A landscape with many valleys, sampled at points; each row gives a point and its height.
From any point a ball rolls to the lowest of the 2 points nearest to it. It stops when none of these is lower. Distance is the straight distance between rows; heights are no part of it.
Perok: [ 90 147  75 167  88 132  90 136 160  80 101  98 164 144 137 102 138  92
 115 110]  h=5.56
zego: [121 153 111 159  89 177 107 236 117 142 152 123 165 152 140 109 116 100
 101 117]  h=2.77
Gos: [ 72 134 114 140 130 134  82  99 117  85  96  60 134 141 134 163  96  94
 132  97]  h=2.09
soluk: [155 120 121  85  91 100 176 114 178 156 121 165 124 116 177  90 154 153
 155 155]  h=2.59
labab: [ 94 155 120  85 117 100 138 137 126 154 135 137 142 126 142 144 119 115
 158 114]  h=1.55
dato: [192  80 146 145 146 137 143  96 155 122 138 158  94  85 118 106 178 161
 113 169]  h=7.18
sed: [127 150 116 130 125 133 106 164  97 130 156 123 132 139 134 153 144 129
 137 125]  h=4.36
Les: [140 118 144 128 110 146  76  99 170 106  76 111 135 132  99  52 133 146
 112 117]  h=7.64
bifem: [153 133 131  68 126  89 157  83 186 134  94 146 110 129 189 139 122  95
 193 127]  h=5.81
Nel: [106 178 108 120 134 134 127 174  76 138 155 111 132 163 145 173 119 114
 154 130]  h=3.91
bib: [ 79 144  98 107 118 101 143 134 138  96 134 147 145 111 154 145 148  77
 142 154]  h=3.81
Nif: [176 107 151 122 125 146 105 100 175 104 123 146 100  96 134  89 170 157
 118 161]  h=7.31
zesa: [122 113 137 141 168 146  83  98 106  64 113 107 112 103 114 155 140 103
 120 150]  h=4.99
Tirog: [ 48 140 147 155 123 164 116 163 132  90 135 114 162 137  79 138  97  77
  87 141]  h=4.68
gelaz: [158  96 158 132 159 115 157  84 102 189 143 132 105 107  91 146 116 178
 114 116]  h=5.15
pusa: [193  97 102 145 146 111 157 130 108 124 157 140  91 116 174 135 189 143
 144 152]  h=6.25
teti: [161 120 145 124 112 144  85  95 182  87  96 131 118 110 142  72 154 136
 116 149]  h=7.45
zuz: [171 117  90 122 125 102 171 132 131  97 134 168 106 117 195 117 183  96
 179 164]  h=6.51
zozog: [191  91 142 105 156  92 172  61 133 166 123 154  92 120 164 141 100 129
 161 110]  h=4.69
pozi: [152 141 142 125  75 144  97 131 174 141 120 123 137 138 137  54 144 185
 110 119]  h=1.32
zes: [105 130 134 144 119 144  86 133 141  88 127 141 138 112 105 103 149 116
 103 138]  h=4.04
vovu: [172 114 135 164 115 162  81 157 124 151 115  97 121 158  92  93 136 184
 116  76]  h=1.28
Ger: [ 71 112 134  96 129 105 160  89 184  95 111 155 149  78 109 131 113  89
 110 157]  h=6.87
Fup: [ 68 164  91 146 106 128 106 169 119  86 138 113 159 156 156 148 135  74
 126 127]  h=5.06
Zota: [121 136 131  70 128 105 116  83 176 136  98 123 117 108 163 145 116  99
 162 115]  h=5.61
Giz: [107 158 112 151 114 148  82 164 117 140  97  81 164 164 111 136  92 112
 126  71]  h=1.24
mese: [171  79 150 114 172  91 181  62 105 129 135 173  97 120 168 141  78 113
 139 123]  h=4.43
Buzat: [116 133 101  87 110 101 149 119 165 110 117 162 136 108 173 121 150  99
 157 153]  h=2.90
Ped: [205 103 103 129 132 114 153 124 144 114 140 149  85 120 193 123 194 125
 169 161]  h=6.36
dur: [ 28 168  96 120 122 123 135 136 109  88 140  75 138 158 149 185  96  72
 136 131]  h=2.76
tigu: [115 131 148 115  87 131 148 147 172 152 150 179 149 108 100  96 142 163
 104 150]  h=2.66
ropiv: [132 129 131 115 150 129  83 101 121 107 116 108 116 108 137 153 132 116
 137 121]  h=5.02
Bezov: [175 118 121 188 133 167  82 182 100 107 148 114 113 148 113 121 163 169
 104 111]  h=1.76
Rafu: [171 110 130 153 116 144 114 150 141 129 159 135  99 118 133 106 191 184
 107 141]  h=6.91
tem: [168  79 143 137 171  97 183  80  73 127 152 174  99 121 168 137  90 131
 113 142]  h=3.97
foz: [144 136 118 140 160 110 181 135  50 176 167 128 109 163 125 164 102 156
 134 139]  h=1.80
zin: [143 157  99 161  79 158  89 186 157 144 111 114 169 158 109  78 128 129
 114  94]  h=2.33
Kage: [172 106 108 144 124  95 175 149 119 166 156 141 101 135 170 119 196 167
 127 143]  h=6.40
Kovo: [162 104 115 128 155 111 149  94 132  94 135 162 118  94 143 138 143  97
 141 167]  h=3.99
Lapom: [138 150 102 170  83 173 101 219 142 136 131 125 173 146 115  86 128 108
  99 110]  h=2.57
zubu: [197  86 130 147 178 124 149  91  83 131 146 128  88 107 126 154 148 149
 131 152]  h=5.92
mam: [111 161  99 157 129 146  89 173  93  88 144 116 146 155 137 146 140 104
 120 130]  h=4.73
fono: [145 118 111 103 141  79 187 109 104 122 115 159 113 123 188 134 124  89
 181 129]  h=6.20
mivoz: [ 55 149 106 118 139 125 106  97 108  87 119  55 127 141 147 191  88  88
 142 111]  h=2.37
mikun: [176  93 126 166 177 125 158 110  72 127 163 137 104 113 103 150 149 160
 109 166]  h=5.76
kegi: [150 124 122 159 112 135 162 202 120 171 185 144 127 142 137 131 181 159
 109 144]  h=6.65
vuz: [122 152 134 117 158 126 150 132  73 175 156 116 127 141 102 173  87 146
 141 124]  h=2.41
Toda: [104 152 137  84  95 109 159 163 129 206 149 142 144 144 138 138 111 146
 158  93]  h=0.52
falu: [ 89 124 129  91 139  92 174  92 142 128 125 162 150  89 108 138  96 105
 126 134]  h=6.32
tove: [161 138 147  94  75 132 117 116 199 125 118 132 140 123 182  58 153 175
 127 151]  h=1.86
nak: [105 103 152 152 158 149  81 108 120  63 111 123 125 110  81 119 147 103
 102 147]  h=4.64
ketiv: [164  91 109 129 138  96 186 105 124 107 138 193 119 105 160 114 137 112
 135 162]  h=3.41
pif: [ 55 143 148  98 150 107 167 106 130 130 132 132 154 104  71 153  77 104
 111 128]  h=5.79
pigib: [160 101 149 117 163 127 126  76 146 105 120 146 110  83 118 144 134 106
 138 155]  h=4.47
vitob: [ 52 127 149  92 110 115 129  95 190 107 108 140 147  91 100 118 108 106
 105 133]  h=7.27
fupom: [175 114 122 167 153 162  67 144  85 100 117  97 107 139 114 132 149 169
 124  98]  h=2.00
Tasud: [ 92 154 115 145  67 135  99 133 194 113  88 119 176 143 108  58 121 118
 102 115]  h=6.13
somu: [170 101 171  91 132 116 148  57 189 155 106 153 107  90 117 110 114 152
 139 140]  h=5.16
Sudug: [147 101 167  95 155 119 134  57 179 125 102 152 113  80 105 126 113 116
 133 144]  h=4.89
Dokud: [ 97 159  85 132 134 117 152 161  92  92 160 147 144 131 145 153 152  88
 144 170]  h=4.75
ruf: [106 145 103  97 122  68 204 136  90 120 108 160 126 131 185 127 116  85
 185 124]  h=6.50
Sunis: [165 100 118 109 117  98 177 103 148 150 134 174 112 112 165 105 146 144
 146 148]  h=2.86
Kibom: [ 75 195 107 125 127 153 119 203  85 139 143  95 143 181 146 175  89  84
 142 134]  h=3.44
zono: [146 132 115 158 102 148 125 194 127 131 180 149 131 131 137 115 180 153
 111 140]  h=6.76
Papu: [ 38 139 167  91 147 123 135  98 138 127 120 102 142 113  62 159  75 106
 111 107]  h=5.43
Fepun: [192 110 115 121 161 125 130 103 101 123 139 123  94 112 160 163 151 129
 160 140]  h=6.09
Lorik: [ 33 127 158 131 122 145 111 120 146 101 114  94 152 134  65 132  84  91
  97 106]  h=5.08
gugom: [169  85 151 155 147 147 125 123 127 120 152 147  98  96  90 108 184 169
  98 156]  h=7.06
bam: [128 131 131  86 157 112 110  81 132 127 111 106 113 108 147 173 114  98
 158 117]  h=5.34
Keze: [ 99 140 129  92  71  97 202 170 143 205 147 176 153 141 138 111 116 151
 146 114]  h=1.23
fize: [123 115 133 113  86 102 193 146 155 195 152 182 149 124 122 100 130 172
 109 133]  h=1.88
veger: [170  94 142 112 148 109 156  79 122 175 132 139 106  99 126 138 119 156
 138 121]  h=4.90
topif: [115 161 152 117 138 157 111 164  87 175 146 102 133 151 103 174  82 143
 130 104]  h=2.40
mer: [104 176 104 147 111 172 109 223  92 140 146 105 155 171 149 148  99  89
 118 125]  h=3.06
bekap: [141 137 124  80  94 114 141 110 195 122 114 156 130 110 182  90 153 135
 149 157]  h=2.29
div: [160 116 163 154 120 163  93 167 117 182 132  95 115 156 104 128 129 191
 107  72]  h=1.77
doba: [158 123 151 147  94 157  93 154 153 153 130 120 120 144 103  69 151 191
 100 103]  h=0.68
Ful: [ 83 159 150 144 139 176 122 184 101 131 143 115 149 139  85 153  85  96
  97 147]  h=4.24
zodur: [131 138 134 126 111 137  68 106 147 147  69  92 143 147  95  91 100 148
 130  66]  h=7.96
zozus: [ 75 142 153 127 189 147  93  99  82 103 105  77 111 143  74 183  81 118
 119 128]  h=3.37
gepun: [120 137 147 111 198 136 101  82  75 119 109  91 101 122  88 191  91 135
 137 132]  h=3.08
gilo: [156  95 122 161 166  97 194 110  49 133 169 161  98 144 160 136 119 145
 109 155]  h=3.23
vifa: [157 106 148 159 178 174  69 138  70 110 109  91 110 152  87 143 125 172
 123  94]  h=2.23
tedi: [137 116 129 145 122 152  71 124 144 132  70  98 149 153  63  73 124 142
 120  89]  h=7.82
patuk: [144 162 103 148  90 158  89 190 144 177  97  89 169 169 113 103  99 135
 132  62]  h=1.87
dugaz: [ 82 140 101 153 114 133  82 112 130 107  86  60 155 149 115 140 100  99
 130  76]  h=1.79
ref: [178 116 131  97 145  78 176  81 143 126 106 156 101 139 191 145 117  82
 201 118]  h=5.96
Nusif: [ 85 151 146  99  81 127 104 117 199 121 102 142 161 120 125  71 120 141
 106 131]  h=6.57
Kasof: [156 102 153 155 185 131 156 100  60 156 155 125 101 125  72 160 110 174
 111 145]  h=5.48
gutu: [148 118 163 129 184 158  92 112  69 128 124 101 102 125  80 167 122 163
 127 121]  h=2.63
rol: [141 135 164 135 126 164 102 167  98 184 147 102 122 147 101 150 113 173
 121  92]  h=1.81
kez: [ 82 149 151 135 162 149 105 129  91 107 130 105 131 137  80 171  96 109
 112 139]  h=3.72
sur: [151 113 110 152 104 105 181 181 141 170 169 159 121 137 158 108 205 168
 109 151]  h=6.53
rogur: [ 53 154  84 157  81 129 106 152 143  82 125  92 169 154 153 133 120  69
 126 110]  h=5.30
bom: [120 127 136 133 109 140 114 140 154 115 143 165 138 100 107  99 157 136
 107 151]  h=3.43
Ziril: [154 118 110 155 151  88 198 138  41 159 163 138  99 162 169 143 132 149
 139 136]  h=2.50
bebip: [ 40 146 154  88  85 117 121 109 203 121 101 129 155 110 108 100  98 115
 103 108]  h=6.94
rir: [120 145  81 172  90 138  85 127 173  89  79  94 168 141 113  78 147 111
 117 116]  h=5.77

For each start below, name every point that the ball comes to, in order.
Rafu: zono, kegi, sur, Kage, pusa
mikun: Kasof, gelaz, veger, zozog, mese, tem, gilo, Ziril, foz
zego: Lapom, zin, patuk, Giz
Zota: bam, ropiv, zesa, nak, zes, bom, tigu, fize, Keze, Toda
zodur: Les, teti, Nif, dato, gugom, Rafu, zono, kegi, sur, Kage, pusa
tedi: Les, teti, Nif, dato, gugom, Rafu, zono, kegi, sur, Kage, pusa
